Each row is a point on a tangle of strands that fork, close into loops and nearly touch. The rows are in no order.
In the rows, zero is written as 128.
Two points are linked if the straight distance between their rows is under 98.1. Some points are linked to none.
j_167: [104 181 132 146 143 123 118 159  90 166 124  87 145 161 153 111 138 122
 100 134 104]
j_945: [118  93 107 149 100 134 116 147 141  76 130 171 152 129 126 124 148 155
 134 124 122]
j_746: [ 95 103 151 127 155 143  88 129 173 195 123  49 152 131 117  88 139 145
 113 154 163]
j_715: [101 137 144 160 177 146  89 165 108 186 128  62 177 130 144  89 138 172
 101 131 124]
j_157: [ 79 104  88  79 134 160 141  92  97 184 146 128 136  85 121 130  68 166
 112 119 188]
j_435: [155 137  92 123 130  91 187 109 156  50 139 175 122 126 148 152 134 106
 134 117 110]
j_855: [108 169  99 145 116  98 149 163  80 150 126 127 154 160 154 119  97 151
  96 142  95]
j_860: [173 119 134 150 109 145 122 168 154  93 117 193  95  69 132 126 180 140
 153 138 127]
j_41: [120 179 156 112 140 167 103 162  81 168  85 150 112 122 133 136 167  86
 120 121 123]
j_278: [147 153 120 124  96 133 147 144 148 110  98 180  99  97 148 124 168  99
 151 141 114]
j_404: [ 78 130  93  98  74  94 163 128 186 119 130 163 123 114 123 127  99 137
 156 174 139]
j_386: [140 114 138 181 137 115 102 149 122 123 127  86 166 170 129 105 128 152
 114 130  89]
j_376: [172 105  88 161 191 121 180  85 155  75 127 152 152  72 113 153 131 154
 132  92 138]
j_200: [ 65 114 114  97 125 135 116  72 153 138 151  88 150 163 139 118 118 107
 127 125 158]
j_797: [129  94 140 103 144 134 123 101 139 217 115  73 120  98  97 112  68 156
 117 140 176]
j_588: [216 143 128 166 140 102 168 114 124  98 123 155  80  77 106 160 139 123
 140 127 123]
j_874: [139 133 126 142 118 114 141 117 110 165 134 121 131  91 109 130 102 159
 135 146 152]
j_840: [147 127 155 144 161 162  87 125  62 135 131 125 148 109  95 138 121 150
 141 102 147]
j_893: [146 128 151 186 179 146  95 161  90 152 121  80 171 136 134 103 127 176
 119 109  87]
j_78: [ 74 149 142  75  94 101 142  51 142 116 158 112 123 156 133 152  99  72
 156 151 154]
j_211: [169 138 142 123 143 171 102 169  51 103 128 181  96 129 122 158 150 140
 115  73 122]
j_858: [ 99 144 181 130 141 100  82 167 153 152 122  61 129 198 113 124 190  82
  94 171 120]
j_913: [149 122 183 151 154 164  55 152  76 124 131 105 127 126 105 129 160 132
 132 115 129]
j_34: [ 81 101 125 144  88 141  90 172 146 119 127 158 156 105 116 113 149 177
 129 154 138]
j_957: [186 154 130 127 134 117 165  95 123  83 127 144  83 139 150 146 146  74
 150  96  90]
j_101: [ 77 127  97  80 106 132 163  87 215 104 125 147 144 119 171 105 124 103
 170 143 135]
j_527: [197 121 125 171 169 147 141 174 132 126  84 163 144  92 120 127 133 152
 137 115  96]
j_408: [ 34 106 115  57 139 149 116 120 144 198 113  97 152 169 107 129  97 107
  84 137 172]
j_159: [ 85 169 149 106  98  93 123  81 112 141 160  87 113 160 123 131 115  70
 128 156 154]
j_702: [ 97 162  88 115 139 135 159 151 166 180  94 108 154 146 174  91 118 119
 125 142 107]
j_462: [113 130 143 117 126 137 115  96  98 199 149  94 122  84  97 133  89 151
 126 145 190]
j_886: [ 71 101  75  87 131 147 156  76 102 133 163 162 154  90 110 158  88 162
 122 115 179]
j_26: [167 128 171 136 133 171  83 153 117 138 113 168 124  58 108 133 154 134
 167 131 164]
j_259: [113 130 127  88 114 116 161  59 118 190 134  94 108 108 101 143  73 124
 134 146 165]
j_110: [168 144 147 131 150 144 135  75 114 112 115 124 114 122 122 139 149  79
 163  88 111]
j_27: [115 126 133 115  97 119 126 105 162 141 111 126 131 139 116 130 124  92
 147 147 131]
j_968: [146 112 107 130 121 150 121 149  99  55 147 180 109 151 153 138 164 128
 118  81 111]
j_175: [162 149 125 149 169 170 106 145  41  91 140 145 110 148 146 134 147 146
 118  54 103]
j_203: [130 146 167 117 116 160  74 171  84 105 137 133  76 179 141 137 187  93
  98  99 120]
j_681: [ 90  76  91  61 113 117 167  78 161 166 137 100 118 121 131 112  46 152
 116 136 166]
j_489: [ 74 111  81  89 122 149 154  79 176  82 140 169 162 114 161 131 140 121
 155 114 131]
j_638: [117 137  67  84 140  86 226  74 195 105 141 153 130  99 147 152  85 127
 143 136 133]
j_582: [ 74 154 116 125 133 143 113 130 104 143 137 105 165 161 158 110 147 116
 111 115 134]
j_810: [ 83 125  94 118 112 129 141  88 125  78 160 155 161 150 152 132 128 123
 132 110 130]
j_995: [203 141 142 160 126 120 137 131 108 105 136 140  78 113 139 138 155 111
 138 115 102]
j_547: [150 101 123 124 146 165 116 133 116  74 124 206 129  86  98 162 147 138
 145  97 152]
j_845: [141 131 126 158 154 149 127 129 159 171 106  84 160 122 152  84 128 143
 140 123 111]
j_425: [172 115 153 179  88  69 119 132 147 108 146 103 120 143 116 119 121 142
 140 168  96]
j_81: [129 139 102 151 101 105 154 153 123 134 129 157 134  95 125 132 121 160
 126 154 124]
j_75: [172 124 119 175 106  79 141 142 121  80 156 134 133 153 132 127 122 153
 120 138  98]
j_363: [ 58 118 132 122  84 123 100 176 150 169 131 130 143 102 104 115 125 180
 117 187 147]
j_821: [110 102 123 125 167 170 105 129 165 193 113  68 162 106 154  72 122 160
 128 123 158]
j_612: [ 63 133 119 131 116 136 105 156 130 180 141 105 153 108 143  96 133 175
 104 160 163]
j_439: [183 102 191 162 141 162  60 180 115 110 120 121 108 141 125 127 167 130
 133 105 100]
j_648: [190 116  98 142 143  94 181 135 153  38 128 186  89 142 123 174 132 111
 108  99  96]
j_402: [167 122 120 150 109  87 158  87 122  83 158 149 102  94  97 157 130 133
 139 138 137]
j_368: [167  95 211 147 107 132  64 209  93 112 149 132 100 165 113 144 151 167
  85 140  85]
j_759: [143 120 131 146  92  76 133 135 141  66 140 128 129 205 132 135 104 108
 128 141  98]
j_514: [122 177 117 135 143 115 150 134 151 135 104  94 149 170 186  94 127  85
 141 129  91]
j_834: [120 113 103 117  98  98 160  95 184 143 130 117 129 112 118 120  89 137
 150 165 146]
j_44: [ 58 109 104  59 132 146 139 109 107 202 122 108 138 130 104 136  67 136
  96 126 179]
j_989: [141 153 180 126 135 158  76 194  61 145 107 140  93 149 118 145 163 109
 100 116 108]
j_793: [134 166 106 110 103  97 178 108  93 113 121 176 103 120 116 170 111 101
 125 132 124]
j_931: [198 114 141 164 198 179 107 180 100 112  91 157 152 111 117 136 129 138
 150  79  95]
j_393: [224  87 166 167 168 157  90 190 122  99 104 152 117 134 114 135 147 134
 139  84  76]
j_206: [172 123  76 142 164 121 194 123 153 147  90 147 154 102 111 142  91 146
 129 114 108]
j_426: [134 124 163 114 105 138 100 128 122 119 104 142 114 150 109 144 158  80
 136 125 122]
j_982: [166 116 180 176  83  86  95 166 103 111 159 117 103 128 113 127 145 172
 108 168 102]
j_767: [119 110  95 132 136 126 158  91 100 114 160 170 142  76  87 166 101 165
 123 114 173]
j_697: [191 121 162 160 136 157 110 172 135 136  90 166 110  74 124 121 165 130
 157 136 106]
j_228: [173 103  96 170 159 129 154 145 145  80 116 165 148  90 119 135 141 163
 132 107 118]
j_692: [194 104 120 119 120 132 140 156 134  53 140 189  75 172 133 165 151 118
 118  78  99]
j_77: [131  92 162 168 110 129  65 162 118  97 143 106 149 164 118 117 162 151
 116 134 109]
j_543: [132 148 149 145  97 110 110 169 120 113 131 129 110 166 153 113 153 114
 115 138  93]
j_868: [116 146 188 134 116 108  77 199 119 132 129 102 108 182 131 121 181 105
  88 158  93]
j_627: [115 122  92 121 126 145 159 118 142  87 126 202 133  75 122 151 150 134
 143 111 141]
j_256: [ 68 119 107 109  62 100 129 152 190 153 135 128 116 100 115 102 107 160
 139 196 149]
j_806: [137 159 152 126  94 132 101 127  76  93 161 134  72 161 151 142 168  86
 126 107 127]
j_115: [140 106  90 152 138  94 172  75 139  70 169 159 115  58  95 166 128 159
 134 127 171]
j_461: [ 90  76 124  65 141 141 125 100 174 205 104  61 112 119 126  92  79 138
 104 139 183]
j_859: [159 154 107 163 122 115 146 191  92 118 123 171 124 115 154 129 143 161
 108 132  95]
j_678: [176 112 136 138 170 170 102 133  64  85 129 174 138 102  98 158 134 148
 136  76 151]
j_516: [119 141 175 137 144 157  75 117  98 130 123 100 112 148 115 120 174  91
 136 113 131]
j_431: [145 134 135 118 156 150 138  37 102 132 133 112 123 101 108 152 119 105
 161  95 143]
j_47: [159 142 143 162 149 146 122 154 145 159  79 112 140 125 144 102 148 105
 150 122  84]
j_449: [129 157 121 152 153 150 112 107  39 108 139 102 135 162 137 126 131 124
 117  76 102]
j_744: [118 170 128 112 104 101 149  86  74 137 145 125 106 152 120 151 104  90
 127 133 133]
j_546: [135 137  92 124 134 125 177 137 164 179  89 129 143 104 144 116 100 140
 135 141 114]
j_370: [ 72  84 104  43 109 115 163  83 189 152 120 120 137 161 119 129  42 115
 134 144 145]
j_445: [ 82  86 124  31 134 135 151  62 195 183 120  64 105 132 152  97  83  98
 125 133 175]
j_633: [ 91 120 165 138 109 100  90 141 158 166 137  65 138 150 107 105 139 130
 114 179 146]
j_389: [139 136 167 160 124 125  99 177  96 165 116 116 140 117 108 123 132 159
 113 157 113]
j_611: [135 166 148 148 150 124 118 173 139 155  85  88 138 181 151 104 147  74
 122 128  64]
j_892: [154 130 139 151  96 107 112 155 143  60 143 132 108 197 175 108 147 106
 125 121  88]
j_468: [106 151 106 111 102 110 154 123 209 129 114 125 134 137 177  90 114  99
 161 158 122]
j_152: [ 82 139 126  56 115 122 161  26 135 159 157 101 114 123 131 151  84  93
 144 136 167]
j_790: [159 172  98 136 117 105 179 160  99 112 116 178 102 130 138 151 128 120
 110 124 100]
j_535: [112 120  96 124 141 160 140 115  85  85 139 169 158 136 139 145 145 128
 129  77 125]
j_413: [176  95 212 170 123 118  59 171  85 116 148 117 126 128  84 142 137 172
 115 149 109]
j_17: [ 55 115 100  57 123 131 144 119 177 170 101 104 149 168 139 112  77 105
 107 142 147]
j_592: [146 130 143 137 145 134 128  36 129 159 145  71 123 104 120 116 118 118
 154 119 154]
j_126: [ 80 168 130 103 102 113 127 140 173 148 107 118 135 160 150 107 139  74
 132 166 128]
j_653: [110 119  61 108 124  75 215  93 189 110 160 133 118  83 135 133  69 170
 129 143 160]
j_184: [ 82 127 163 114 118  92  92 144 193 147 125  73 139 192 110 113 155  77
 124 184 141]
j_625: [146 141  95 122 126  90 197  86 193  86 129 151 130 109 148 131 119 104
 166 141 117]
j_762: [126 171 143 148 120 121 103 116  47 108 169  97 101 158 147 123 152 122
 110 106 126]
j_827: [144  75 110 130 162 155 129  94 141 113 111 163 174 106  85 151 108 147
 148  94 142]
j_79: [ 66 156 118 130 160 161 100 140 106 186 143  74 160 121 160  88 150 149
 103 125 162]

A piece is two or more points that can be reached from each other along the links. Count, over all rows, the pieces, the separate loops (a circle has one, a figure eight two, a Y none), the forks (points with three links) and the tips (points with one).
pieces: 4
loops: 1
forks: 8
tips: 14

A tip is a point with one link. Name the tips that can be reached along the links from each point below, in the order of the rows.
j_159: j_445
j_892: j_368, j_206
j_431: j_681, j_592
